Each row is a point on a landscape with many valleys, with its height.
From any point a ball takes the steepest step (drop divided by distance) to one of its 2 nearest points. It stops when none of these is lower. Distance is the straight distance between rows; heights are no part of it.
(439): [-21 -16  18 -51 -30  36  26   4  22 -17  20 -49   2  -7  -7 -18 -10 -39
  33  -9  37   5  16  14   3  -8   3 -31  30 -20  27  -1 -12  30  -7 -16
 -51 -25 -22  14  -1  -8 -19   3  30  39   0  16]  height 32.3
(277): [  4   3 -18   2 -11 -10  24  -7   1  -4 -21  10  24  21 -19 -17  13   8
  15  -7 -28  16  21  -5 -32  27  21  17 -19  37 -28 -23  -7  11  -6  14
  -2 -24  15 -29 -28   0  34 -11  -6  -5  -9  -1]  height 50.9
(446): [ 23  16 -15   3  -8  21  29  -9  49   0 -22   8 -26  -7 -29 -13  -5 -26
  62  -5  20  -7  -3  -1   0 -46  33  -2 -15  26   4 -32  22 -25  52   1
  10   8 -22 -38   1  -1  22  29 -22  -9  20  -6]  height 16.7
(647): [ 16  20 -15  17  23 -12 -20   0  26  10 -24 -10  16  32  44  13   3   6
 -29  10 -15  -7   4  10 -14   4  -1  -1  -2  66   9  -2 -18 -22   3  13
 -14 -16  14  15 -13 -41  16 -17 -17 -21  -3  22]  height 29.5
(609): [-14  -7 -14   5 -10  16   8   1 -62  10  31 -12  25  24  19  -2  27   8
  -3  -2 -29  34  24   5   2   6 -43 -44  -9 -27  19  50 -40  29  12  13
  38  -8 -26  19   2  18   0   4   7   5 -15  21]  height 45.9
(1006): [ -2 -29 -23  24   5   0  33 -20 -41  -3  36  -4   7  39   2 -21   5  -3
   8  16  -6  10  15  20   1 -11 -18 -25   3 -11  46  44 -36  38  -2  11
   2  -4 -51  -3  36  29   0  28 -27   1 -17   9]  height 52.5
(928): [-11   2 -11   1   1   1  -6  10  28 -31  -2   1  -6  -6   7   5   7   8
   4 -14   2  13  21  -7 -32  18  -8  -7 -11  37   8 -47  31 -33  -3  13
 -49   6  24  18  19  12  13  -7  19 -21  -5  -8]  height 46.5
(378): [-26 -23  25   3  23  26  26 -11 -25 -20  37 -18   2  -4  -2 -11 -55  -9
  12  -5  45 -10  21  41  23 -17  -8 -27  40  27   9  20 -45  71  -3 -53
 -29 -48 -31  11  14  12   3  19  -5  18  -6  -5]  height 47.4
(202): [ 14   5 -36   6  25  23 -22  -4 -13 -16  -1   1   2   7  29  44  27  11
 -37  -2 -22  15   6   0 -66  12 -36  12   2   7  27 -42   6 -40  25  25
 -24  25  -4  17  13  15  15  -5   7 -10 -12 -21]  height 45.4
(1037): [ -2 -14 -21 -34  -3  -4  28 -24   6  -6   0 -43  -6  22 -50 -29  23  -5
  27   8  14  31  -1  -5  34   8 -20 -47 -31  13 -17  39  22  23  33  34
  -5 -19   1  30 -11   2  16  10  22  12 -26  20]  height 52.4
(347): [ -9 -20  24  13  13  29 -26   3  35 -18   8   6  -5 -27  11  19 -19  -7
 -18  -4  45   1  -1   0  -9   8 -25 -34   3  31  23 -37  49 -34  -8  12
 -50  28 -29   9  25 -34  20 -12  -8 -39 -14 -10]  height 39.1
(231): [ -8   0  52  -5 -17   9   8  -4  56  57   0  -3  -5 -17 -27 -13 -19  -9
  15  -2  37  16  -1 -18  18  20   4 -24   9  10  25  -1   8  15   3   1
   6  -1 -23  15 -34 -42  36 -42  27 -51  29  -6]  height 64.7
(768): [  7 -22  -1  -2   6 -40  18  -8 -42  23 -32   3  13  39 -22  -7  22 -18
   0  -5   2   5   9  13   6 -15 -18 -17  14 -34  -1  59   8  26  13   6
   5  14   4   8  29  11 -18  34  23  49 -36  25]  height 62.7
(179): [  2   2  -6 -21 -18  20  -1  14  -1 -38 -11  -2  25 -18  16   9 -21 -29
   9  -8  16 -45 -24  -7  14   9  43  -6  18  15  22 -46  19 -19 -10   3
 -61  27 -52 -34  20 -14   3 -13   4 -29  24  -7]  height 57.0
(364): [-15 -10  71  -9  13  18  -8  12  22  23  -1  -6  13  -9  17   9 -43   0
  16   6  48   6  17  10  18  14  10 -30  58  20  -2 -27 -21  25  14 -28
  15   3  -8  21 -56 -17  40 -42  29 -40  23 -14]  height 64.3
(154): [ 10  42  -6  -4   4   7 -19 -16 -49  46  -2   6   0   1  10  26  16  10
 -31  -7 -20  -9   3 -13  -7  10  -4  41  12 -18  32   3  21 -41  36  23
   8  52 -31   4  11  15  13  -2 -12 -43  16 -10]  height 29.8
(1075): [ 17 -23 -28  29  29 -35  -9 -26  46 -22 -20  34 -28   9  15  26   6  25
  -1  13 -12  22  -3   6  -1   6   2  10 -34   2 -22   8  23 -48  11 -12
  27   2  42 -10  29  39  13  35   6   5   0 -10]  height 44.1
(511): [ 22  22 -33 -18  -5   6  34 -24 -10  -7 -25  -4 -29  -5 -36 -17  20 -21
  37  -4   5 -13 -20 -29   3 -27   1  18 -22  -7  -7   7  18   1  54  18
  13   4 -10  -4 -18  -7  11  11   2  25   1 -17]  height 27.5
(759): [-16   5   4 -11 -24  23  -5  55 -49  15  82 -42  38   0  10 -25  25   6
  -3   5  -2  11  26  12  17  16 -11 -26   0 -38  27  35 -21  11  -8  10
  17  -8 -22  16   4  16 -30 -26  -8   6 -26  36]  height 38.1
(809): [ 14 -24  10  26 -13 -37 -12  -9  36  18 -11  25 -30   0   8   4   5  25
   1  -5 -14  34  21  -2  19  38 -14 -15 -18  -7  -1  29  19 -42 -11 -11
  37   7  29  26  40  44  -8  12  25 -17   8   0]  height 49.7
(240): [-18 -10 -13  -3  39 -21   2  22  -2 -10  16   1  21  21  -6 -33 -22  -9
  22   2   5 -24 -23   1  25  11  29 -10 -44  31 -41 -13  13  -6 -56  -6
 -17 -17  11 -28  13  -8 -26 -10 -40  -2 -15  18]  height 57.6
(1107): [ -9   9  27   0  -5  35 -26  25 -22   2  14   4  19  -7  14  15   6  -9
 -17 -19  22 -28  19   5  -5  -2 -30   7  34  19  23 -49  13  -5 -17   3
 -40  48 -18   1   2 -35   2 -20 -16  -8 -39  -7]  height 29.7
(838): [ 36 -11 -22  23  17 -16   8 -18 -32 -11  -1   8  -8  21   3  -4  31 -10
  -7   2 -20  -2  -1  20 -15 -16 -34  -7  -9 -18  -1  26  29 -11  11   3
  -1  29 -20  -7  41  13  -3  48 -15  50 -41 -21]  height 67.6
(142): [ 24   4 -24 -26 -16  16 -24   7   2  10 -13 -13 -30 -35  21 -14  15  13
  35 -15 -11  15 -25 -11 -47 -16   7  28   7 -12  24 -58  13 -50  43  11
   4  31  11  16   1  39  11   4 -12  13  13 -25]  height 15.6
(1129): [ -7  25   5   6 -31 -10  34  17   6  26   0   4  -7  30 -30 -22  32  17
  27   6   2  13   5 -21  22  35  22  -7  -9  16 -28  48   7  17  -9   8
   6  -3  49  -8   0   0 -19 -28  45  46 -28  30]  height 69.2
(765): [  0   1  24 -31  29 -13 -41  18 -12  -1 -27 -10   1  12   8  24 -34  10
 -11   7 -27   5  18   8 -23  14   5   7 -17   4  12 -10 -25  13  -4  -3
  30 -10  34  13 -65   5  13 -32   7  15 -36   7]  height 29.6
(662): [ -9  31  14 -10  -3   0 -10 -12 -64  52  -4  20  -2 -13  -7   4  37  -8
  -6 -10   2   4  -4 -30  15 -14 -30  18  23 -51  -8   9   9  -3  13  23
  34  49   6   2  -7   6  -3  -3  19 -25   5 -12]  height 18.9
(264): [ 16  21 -11   6   4 -27 -52  43 -27   3 -21   6  23   4   9   6  15  11
 -25   2 -15  -4   0 -14  11  16  24  21   2  31  -8 -21  31 -29 -25  31
  -2  38  30   0 -17 -19 -19 -49  -1 -30 -17  10]  height 44.7
(230): [-14 -16 -20 -10 -10 -11  -1 -14  25 -29 -22   9   3 -23 -29   1 -22 -20
 -12  -1 -16 -17 -33  -7  -7 -19  26  12 -12 -12 -17 -28  23   6 -33  10
 -35 -15  -3 -37  -6 -13  -7  21  -7 -23  27 -15]  height 66.8
(1063): [ -1   0 -15 -20  31  -3  40 -17 -35 -17  14   6 -12  32 -21 -17 -20   8
   1  14  -4 -25   0   8  22  -7 -16   5 -17  10 -23  54 -54  66 -24  -6
  -6 -52  22  18 -26 -28 -20  15  -4  48 -25 -17]  height 78.7
(1054): [-27  13  18 -19   2  23   8  16  -6   7  19 -37 -16  32   5 -19  23  21
  14   0  26  11  19 -12   6   9 -14 -15 -10  22 -27  23  -6  37  17  16
 -25 -20  49  22 -21 -11   2 -37  29  44 -56  14]  height 63.7
(1099): [ 40   5 -31   8 -42 -20 -28  14   4  30 -49   4  -8 -36  -6   1  38  40
  17  -5 -60  25 -14 -22   8  31  25  20 -30   3  -6  33  34 -50 -13   4
  18  16  21   5   7  16 -18  -4  26  30  10   5]  height 23.3
(66): [ 24   8 -42  10  33 -21  10 -16  37   9 -29  18 -20  16   1   6  29  16
  17   5 -26  22 -27   1 -12   8   6   0 -48  11 -18  24  15 -39 -43   1
   9  -4  25 -27  16   9 -12  22   1  66 -35  -6]  height 37.0
(163): [ 15  -8  18  19  -3   6  12 -25  -5  15  28  18 -13  14  -4  -4 -12 -15
 -21  -4  13  22 -10   8 -13 -22 -32  -4   0 -51  15   9 -35  17   6 -38
  37 -10 -23  27  25 -19  -9  24 -30 -26  40  23]  height 60.7
(172): [-14  10  13  -2  -2  11 -12  31 -41  39  39  -3  15 -22   7 -16  26 -10
  17  -9   5  17  18  -3  35  -8 -27   4  18 -85  22   7   3  -5  10   8
  36  12 -14  16   5  25 -30 -13   6 -12  -2  12]  height 29.3
(827): [-15   1  27  -4 -34   0  27 -27 -30  19  -7  45  20  14  -7  -5  19   8
  13 -17   6   4  31  15  -4  -1 -24  24  43  -1 -49 -19 -20  52   5 -20
  34  22   5  13 -23 -24  14   8   2 -17  20 -13]  height 45.3
(590): [  4 -19   4  27  12 -35 -21  22  -6 -11 -14  24  11  39 -12   8  -2  11
   1  -4  -7 -19 -18   5   4  13  31 -11 -22  39 -52 -23  10 -26 -40  -4
  15  36  32 -18  14 -19  -2  -9 -11 -15 -13   5]  height 51.7
(1001): [ 24   4  29   3   0 -28  17 -18  13  39  -8  15 -23   4 -36  -4   4   8
 -23 -10 -19   5  25   8 -19   8 -21  25 -11   6  -6  32 -12  11  10 -29
  47 -38  22   8  -8  11  12  20  -3  24   5  -5]  height 51.2
(70): [ -9  11  -1   9  28  -1 -11 -19  -7  -7  -5  13   2   3  19  29 -39  12
  -7  12 -11 -23   4   5 -29 -24  37  46  -6 -17  25 -45  -2   9  13 -16
  -5 -20 -20 -59  -9  22  16  10 -43   0   9   2]  height 75.4
(831): [ -8  -7  20 -12  27  -4  -6  -2  16  25 -10  -7 -19  34  31  17 -36   4
  10   9  15  18  50   0  10  18  -1  -4  -9 -11  30 -10  -7 -17   4 -27
  12   6  -1  -4  11  44  24   4  -1   1 -13  16]  height 67.1
(512): [-25 -23 -30 -19   3 -15  23 -32  16 -41  10 -25   8   3 -38 -23  -4  -2
   6  16 -25  19 -23 -21   2  26 -10 -47 -41  15 -23  17  -9  21   4  51
 -12 -47 -10 -10 -26   0  38  -1  20 -12   4 -18]  height 58.5
(254): [-10 -15 -42  19  17 -35  39 -39  43 -25 -10   4   6  -8 -36  -5  12 -14
   0  16 -14   9 -44 -36   5  22  17 -17 -50  26 -30  46  27  13  -8  43
  -2 -17  17 -34  -5  -6  18   8  30 -10  23  11]  height 63.6
(781): [ 30  14  -3 -10  30  -8 -21  -6  18  40 -37   3   6  41  28  23   4  19
 -10  16 -26  10  29  -5 -42  25   4  26 -14  47   7   3 -31 -19 -10  -4
  24 -12  52  27 -38  -2  24 -25  13   4 -27  11]  height 19.2
(990): [-15   8  31  -5  16   4  -8 -18  34  13 -22   9 -33   1   2  18 -48   1
   6   6  32  -8   6 -15  11 -16  26  28  15   3  20 -33  18   2  22 -19
  -7   3  -2 -25 -16  22  23  -6  11   6  15   7]  height 71.5
(128): [-32 -26  32   0  -8  39  12  13  -8   2  22   6  -1  37  -3  13 -36 -12
   0   8  26 -24  56  38  47 -11 -14  -1  24  12   1  24 -62  64 -33 -19
 -15 -20 -11  10   7 -27 -19  14   9  29 -10  18]  height 46.0
(652): [ -9 -21   7  13  -1 -23  17 -18   6 -17   5   9 -10  13 -22  17 -34  -2
 -31   9 -17 -12  -3 -10 -61 -22  48   9 -10  -9   2  -9   2  19  -5 -12
 -27 -18   6 -53  18  25  10  27  -5  -1  25   0]  height 71.1
(1019): [-24   0  32  24 -13   7 -11   2  -8   9  -3  19 -12   8  -1  22   6 -15
 -43   3  14  -4  26   0  13   0 -32  -2  13 -16  -7   5   5   8 -19  15
 -20  31   7   6  24 -30 -23   7   6  -6  -7   2]  height 18.1
(989): [ 10  10  11   5 -25 -14 -20  24  25  15  -7 -45   7 -10   3 -27  38  -8
 -26 -23   1   5  35  29 -20  -8 -21  -2  18  32  13  11  15 -11  -8  18
 -11 -21   5  44  24 -12  -6  -6 -21  24 -28  42]  height 52.7
(110): [-11   0  21 -23  -2  13 -34   2 -15 -20 -33  -3  22  -1  14  19 -50  -5
   0   5 -22  -2  -2  -1  -4 -10  34   6  19  -2   6 -61 -37  14  38  -1
  26  -6  -9   7 -64  -4  21 -33  -3 -24   6  -1]  height 38.6
(480): [  5 -17  11 -25  14 -36  22   1   6  29 -16 -16   4  38 -20 -14 -36 -10
  35  14   1  11  23  14  15  -7  42 -13 -15 -18  26  19 -10   1  23  -8
  34   2 -12 -24  17  38  -1   4   4  20   0  36]  height 62.5
(946): [  6  12 -13  -7   0 -17 -31  27 -49   9 -23  -8  11   7   0  -9  16   3
  14   0 -14   6 -43 -36  16   8  21 -16 -25   2 -21  10  22 -14 -22  27
  11  15  43  -3 -32  -6 -11 -44  24  28 -37  24]  height 37.2
(1113): [  9  16 -11 -13 -14 -10  -5  11 -15 -22   2  -3   6 -20  -1   4  14  -5
  -7  -9  -3 -44  35   9  36  16  30  25   7   5  15   8  59 -37  -6  17
 -39  57 -32 -11  29  33 -27 -12  -7 -19  -9 -27]  height 45.7
(275): [ -1 -23 -40   4 -22   4 -39  44 -10 -36   4 -17   3  -4   5  -3  13  21
   8  26 -54   9 -15  18  14  15  -2 -25 -46  -8  -7   1   7 -23 -24  45
  12  15 -19 -22  19   0 -34  -5   3  24 -37  10]  height 71.6
(895): [ 38  -5 -16 -21 -44   1 -13   9 -14  28 -31   6 -20 -26   0 -10  36  21
  16 -11 -39  32  -8 -13 -19  17 -24  17   1 -28   0   0  17 -39  35  27
  25  38  13  25  13  23   0   9  35  23  -5 -28]  height 13.1
(490): [-14  -7  16  22  34  12 -26   7  33   1 -13  21 -20   6  -1   9 -42 -10
  21  -5  24  -1 -22  16  61 -24 -12  -7 -13 -11  -5 -11 -21   4 -24 -26
  23  -6  19   1   0 -29 -15  17 -28  -5   5  20]  height 65.1
(681): [  3   9 -36  52   8 -27   7 -20  55 -14 -24  13  -6 -29  -9  13  42   8
 -14  23 -21  21 -59 -26 -21 -11  25   6 -35  25 -39  24  18 -20  -1  22
   8 -25  50 -38  -1 -22  19  12   7   6  26  22]  height 68.1
(40): [-24   5  36  15 -41  35  28  35   7   1  28  27  16 -14 -10   0  -4   3
  22 -14  35  -8  23  -3   1  13  35  14  47  -7 -38 -40  -6  22 -15  -5
 -26  16  -6 -23  -1 -13   8 -15  29 -23  30 -22]  height 27.6
(321): [  6  11 -38   1  46   2 -22 -15  51 -18  -8 -20 -28 -20  45  31  -5   3
 -33  33 -13   4 -48  -5 -23 -13 -14  14 -37 -28  47   7   9 -52 -19  17
   3  16   0 -13  -7 -13  -2   5  -8  17  24  10]  height 47.9
(112): [-12 -16  20  17  34  35 -29 -19  68 -14 -19  10 -36 -18  10  38 -45  -3
  -8  14  19   7 -34  18   2 -39 -22 -16  -5  -8   8 -29 -20   4  -5 -20
  15 -18 -19 -15 -22 -48  20  27 -37 -12  19   2]  height 59.8
(602): [  7 -11  -2 -58 -23  48   6   0  29 -34   6 -45   0 -12   6  -1 -32 -23
   5   1   7  -4  22  25 -13   6 -18 -34   6  32  42 -18 -17  -2 -10 -17
 -35 -22 -43  -5 -12  -7  22  19  -1  30 -17  -3]  height 40.0
(555): [ -3  23  18 -24   0  23   5  -4 -48 -24  70 -22  37 -51  29  -4 -13  -3
 -39 -17  24 -32   2   9  10 -16  -8  13  46 -33  29   1  -8  22  38 -39
   7 -20 -38  29  -4  18 -15  -3 -26 -43  26 -30]  height 57.1
(373): [-19  23  49   9 -31   7  12 -15 -20  62  12   9  -4 -11  -5   8  42 -17
 -27 -21  38  10  39 -15 -12   1 -21  20  55 -39  16  -2  20   6 -11  25
 -20  30 -20  11   6 -10  -7  -8  11 -27  11   1]  height 4.0
(303): [ -4  26  -4  -4  19 -18  25   8 -32  20  15  -8  11   8 -43 -20   8  14
   5   3   3  -3  -3  -2  40  13  -6  -2 -14   7 -40  57 -14  40   1   6
  21 -46  19   7 -23   1 -33 -16   0  29 -21  16]  height 74.1
(448): [  4  -3 -42  10  43 -24  16  11  -8 -22  33 -10   0  17   3 -36 -25  19
  24  17 -18 -26  -8   7  28  -3  14 -14 -53  10   3  28  -8  -2 -34  -8
   9 -38  -5 -15  32  27 -40  11 -54  15  -5   9]  height 62.6
(291): [  7  -6  -5  19 -19 -22 -24 -21  37  16  -9  22 -28  17  33   9  -4   7
 -28   1 -12  17   5  13   3   4  -9  10   5 -31  16  18 -36 -33   4 -21
  23  -5  10  47  38  13 -21  25  -6 -38  41  31]  height 55.2
(63): [ -9   8  33  39 -29 -37  -2  18  14  40 -15   3  21  -5 -19 -15  38   2
 -39 -11  -6  10  21  -5 -12  18   0   8  25  37 -34  23   5  11 -17   8
  -6 -27  35  24   7 -20  -1  -9   3  -5  -8  31]  height 58.4
(1069): [ 19 -14 -16  12  46 -19 -46   8  21  -8  -8 -15  16  14   6  42   6   1
 -69   8 -25   8 -16  13 -45  -1  13   1 -17  32  21 -27  25 -51   9  -2
 -14   3  11   5   9  -3   7  -8 -15 -26   6  19]  height 38.0
(139): [ -3  19 -15  27  26 -19  -1 -31  -4  21 -22 -12  25  18  25  -9  25 -13
 -19   3   6  25 -13  -5  -2   0 -32 -15  -8  24  -1  31 -14  11  -3   6
  16 -20 -10  21   5 -33  25   0 -26   8 -11  36]  height 38.5
(183): [ 13   0  -8 -29   8   6   5   9  36 -21  10 -46   4  -9  10 -27  -2 -19
  -9  -3  -5 -12  11  20 -30 -19  -6 -25 -10  41  17  -8  -1 -18   0  -5
 -24 -13  -6   8  24   1 -13  17 -42  29 -22  24]  height 46.6
(1083): [ -4 -13  19 -12 -21  49  28  13 -12 -48  52 -14  15 -23  14 -12 -25 -24
  -5 -14  50 -28   0  26  31  -3  -9 -31  51 -12  34   4 -23  30 -15 -39
 -46 -17 -48  -3  20   5 -26  16   1  11  10   3]  height 40.2
(401): [  4   9 -13  15  21 -13 -42   1  36  31 -39 -18 -19 -14  17   4   5  23
  -5  25 -22   7 -42 -26  -6  -9  17 -20 -33  10  35  11  21 -44 -25  13
  15  15  30  -2  -1   3 -12 -25   3   2  10  44]  height 40.5
(637): [-25   8  14 -21  -5   6  25  10 -11  -2   8 -33  27  12 -17 -33  -6   6
  28  -8  22   1   5  -5 -11   8  20 -14  -1  34 -23 -17  -6  41   0  13
 -39 -33 -10  -5 -36 -25  15 -33  -5  13 -22   9]  height 57.5
(366): [ 23  30   2 -38   2  28  -9 -11 -11 -18  10 -31 -22 -31  10 -16  -8  -8
   4 -12   8 -24 -12  -9  -6  -4 -43   5 -14  -8  14  -9  20  -5  42   5
  -7   9 -23  19 -23   4  11  -2  -7  14 -17 -24]  height 37.1
(580): [ 20   3 -12 -16  19  36 -21 -34  58  12  -9 -17 -21 -10  29  25 -20  -8
 -20  23  -9   5 -20  15 -34 -19  -9  14  -9 -27  52 -28 -35 -20 -13 -14
  15  -3 -28 -15 -26 -33  23  27 -23   7  20  -3]  height 54.2
(596): [ 40  17 -27 -12  -4 -16 -13  -5 -44  23  -3  11 -12  -5   9   8  16  15
   2 -14 -32 -17  26  -2 -22  22   5  44 -16 -11  30   5  43 -31   3   7
 -11  15 -32 -13   9  50  -5  -8 -14   8 -21 -32]  height 38.4
(101): [ 13  -4 -16   3 -12  -2  15  -7  -7  10 -30  60 -23  20  -9  19  17  10
  11   7 -20  11 -20 -39 -28  40   6  36 -11  -5 -12   4   4 -12 -14   9
   4  42  55 -44  -5   4  13  -4  48  22 -19  -8]  height 36.8
(843): [ 13  -7  16 -13   3   5  33 -39 -11 -15  22   2 -13   9  -4  -2 -24 -12
  -5 -19  34  -3  -9  13   0 -16 -21 -29   6 -13 -18   2 -24  15  49 -51
  33 -20 -19  46   0   3  15  21  -4 -53  63 -23]  height 64.0
(657): [ -9   2 -12 -24 -18  10   4 -30  33 -23 -28  20   2 -28  -4  12 -32 -18
  13 -21   5 -17 -22 -18  -8   6  31  21   9   7   4 -61  34 -18 -13  -2
 -46   6 -23 -21 -18  -6  44   0   0 -49  21 -48]  height 62.2
(912): [  6   5 -33  34 -23 -22 -16   2  45  -2 -40  30   8 -12   9  21  33  29
  -9  18 -45  20 -35 -32 -35  26  39  31 -19  39  -6  -2   4 -31 -14  11
  -8   7  42 -13  12 -19  10 -15  31 -35  27  18]  height 72.4
(1008): [-30  -1  33 -20 -13  33  -4  -7 -47  21  11  27  39  -5  27  21  11   0
 -15 -16  14  -1  14   3 -17 -28 -21   4  62 -31 -40 -40 -25  41  17 -11
  30  35  -1  38 -27 -24  13  -6   8 -54  39  -1]  height 52.6
(889): [ -7  -3  14 -40  -6  -1   3  28   0   1   5 -26  23  -8 -23 -32  19 -44
  47 -22  50  -2  -6  14  30   1   9  -3  40 -31 -25 -44  13   3  -4 -16
  14  24  -4  24 -44 -20  -9 -16   9   9   7 -31]  height 74.6
(1039): [ 15  11 -10   7  14   3 -23  11 -22   9 -33  33 -25  17   4  12  11   8
  10   1 -24   3 -23 -17   4   1 -15  15 -26 -19 -16  -3  -9 -18 -36  -1
  12  33  37  -9 -12 -21 -19  -7   5  55 -45 -16]  height 27.7
(488): [-19  24  17 -44 -12  39   3   7 -45 -21  46 -13  40 -52  34  14  -9 -23
  -5  -3  11 -33  -4  13  31  -7  17  22  79 -55  12 -22 -17  18  30 -16
   8   6 -72   9 -46   9  -3 -18  13 -38  32 -41]  height 51.8
(474): [ 26  11 -25  30 -48   5   3  16 -46  -6  12   7 -11  -6   7  -1  34  14
 -12  -7 -36 -12   9  -2  -2 -21 -26   0   9 -32   8  39   0 -10  21  15
   3  35 -17  -3  53  14 -44  28  -6  17 -12 -25]  height 71.7
(153): [ -1 -11 -29  15   2  -6 -13  47 -50 -34  38  -7  22  -4  -2 -14  -4   9
   8  13 -17 -26 -21   7  44  -3  -8 -13 -16 -17  -9  13  -2  -2  -7  15
  28  10 -16 -22  15   3 -48  -5 -37  -1  -9  11]  height 67.4
(1003): [-21  -8  28  10 -22   9  42 -13 -28 -15  23  40   8  -5  -6  -6   2  15
  12 -24  24 -16  24   4 -36   3   8  34  32  15 -41 -43  -3  56   1 -34
 -18  -7  25 -15  -4   5  16   5   8 -10  11 -34]  height 36.9
(639): [ -9 -21 -23  23  19   0   4 -17 -23 -62  18   2  12   5  20  -2  -9 -10
 -12  -5  21 -41   2  18  -6 -33  -1   1   4  24  -1 -21  20 -10  -2 -26
 -34 -10  -5  -5  36  25  -5  30 -50  -9 -11 -34]  height 56.6
(282): [ 27   6  56  14 -24  -9  16 -10  37  69   2   1 -38  -8 -44   8  -3   3
 -19  -9  13  13  27  -3   2  16   1   7 -16  -6  23  30   5   3  19  -3
  40   2 -20   6 -19  -7  28 -10  22 -13  30   9]  height 58.2
(338): [  9  -7  12  23 -31 -46   3  30   4   2  -8  27   1   5 -34 -11  19   9
 -27  -8 -16  -4  -4   7 -10   1  23  26  16   4 -46  16   1   5 -31 -14
   3 -15  42  -7  37   3 -34  17   5  13  25  16]  height 63.5
(372): [-12 -13 -23   9  -9  -8  18  12 -21 -63  11   6  21   5   3  -5 -19  -7
  20   3  21 -42  11  15  35  -9  39  -6  13  30  -9 -11  33 -12 -11  10
 -61  19 -29 -18  46  41 -17  13 -10 -25   6 -31]  height 51.4
(994): [  0 -30 -28   2  12 -51  33 -14 -29  13  -3  -8  18  53 -18 -23  -5  -7
  14   8 -17   9   4  -5   3 -13  26  -9  -3  -6  19  55 -25  33   2  11
  -5  -9 -10 -28  31  43 -17  27   2  24   1  21]  height 57.8
(226): [-33  -3  49  28 -31  41  26  36  17  16  31  22   8   6 -20   8 -29   6
  20   9  33 -22  23  16  43  17   9 -15  25  10 -33   5 -31  45 -20  -7
 -36 -27 -19 -13  12 -38 -12 -23  16  -3   0   2]  height 37.3
(178): [-20 -11  41 -12  -4  22  -6   3  -5  -4  22   5  19 -11  18  -2 -29 -22
  -6 -16  38  10  -2  -3  18   8  -1 -29  35 -34 -27 -22 -37   9  16 -25
  20   3  -3  31 -10  -4  12 -13  21 -80  57 -14]  height 58.7
(457): [ -9  -4 -16  19  15 -13  23 -26  40 -10  -7  23 -21  15 -12  20  12  12
   8  20   1  32  -2 -25 -48  26  10  27 -32  17  -9 -14   4   3 -19   8
  -5   4  34 -58 -13   5  49  -4  15  11  -5  -8]  height 44.3
(883): [-22 -13 -13  -4  29   9  12 -10  -2 -36  31  -1  -9  -4  24 -13 -18   5
 -13   6  -6 -14  -7   7   6  -3 -27   0 -12 -19  12  38 -54  44 -40 -15
 -30 -52  11  28   4  -1 -24  17 -25  12   3 -21]  height 82.6
(222): [ 12  12  -6  22 -12 -15 -36   1  33  37 -32  13 -22 -39  -5   9  39  40
  13  15 -27  44 -43 -46   0   6  13 -18 -19  20  18  18  52 -35  -6  21
  12  10  55  11 -23  15   9 -27  35  38 -18  23]  height 32.5
(295): [-22  32  18 -27 -10  17 -15  19  -7 -16 -12  -7  33 -35  25   9 -30  -4
  17   4   8 -20   0   9  52 -19  36  18  68 -20  -6 -32 -37  21  41   0
   1 -11 -33  17 -69 -16   4 -27  13 -27  20 -21]  height 45.6
(1065): [ 10   0  -3  31 -39 -15 -23  42 -46 -21  -4   4   6 -26 -21   6  23   4
 -42   4 -47 -11  -8   2  -8 -15   3   0  16   2 -38  25   7 -16  19  16
  14  20  14  -5  27   2 -44   7  16  -2  19  -7]  height 68.0
(330): [ -5  -6 -10  17  15  -4  10 -26  24  -2  -8 -36 -25  32   4   0   2  -9
   7  17  16  27  14   9  15   0 -30 -31 -28  33  -6  28   2   5  33  13
   6  -6  -7   0   7 -11  29   6  -1  12 -30   4]  height 46.1
(146): [ 25   4   4  -6 -15  24   2   2  19  18   9 -27 -14 -29   4 -20  15 -12
  32 -16  21  12  -3   5 -43 -48   6  -1   9 -12  26 -39  18 -25  42 -11
  26   3 -23   0  13   6  13  10 -35  12  12  18]  height 3.8
(496): [-15 -17 -29   5  44 -15   9 -27  35 -45   9  10 -24  -3  21  26 -24  16
 -23  21 -21  -4  -6  12  -8  15  -7  24 -30 -20  -1  24 -16   6 -54  -6
 -20 -28  25 -18  -1  12 -18  21   6  23   2 -28]  height 86.0
(937): [ -3 -10   6   5   4  19  -4  30  -8 -21   8  18  15  -9 -14 -23 -13 -16
  44 -20  44 -21 -42   3  53 -28 -13 -12   9 -20 -35 -44   0   5  -2 -23
  13   0  -2   8  -6 -39 -23  -6 -29 -17  18 -12]  height 70.0
(68): [ 23   8   7 -23  11 -10  -4 -11 -20   6   8 -12 -16 -33 -14 -27  16   1
 -18 -16 -14  -7   0   0 -22  -8 -39  16  -3 -23   1  11  21   1  25 -24
  27 -25  14  37   3  32 -19  14  -8  18  -1 -22]  height 44.4

Call two points neighbours if one is among the 2 nearest of the other. Go from one point of each pair to the other, from neighbour to neighbour, staying as low as possible. Name the highest point that can't be avoided.
(895) and (1039): (231)
(662) and (781): (928)
(146) and (895): (142)
(178) and (1039): (843)
(439) and (40): (378)
(781) and (439): (639)
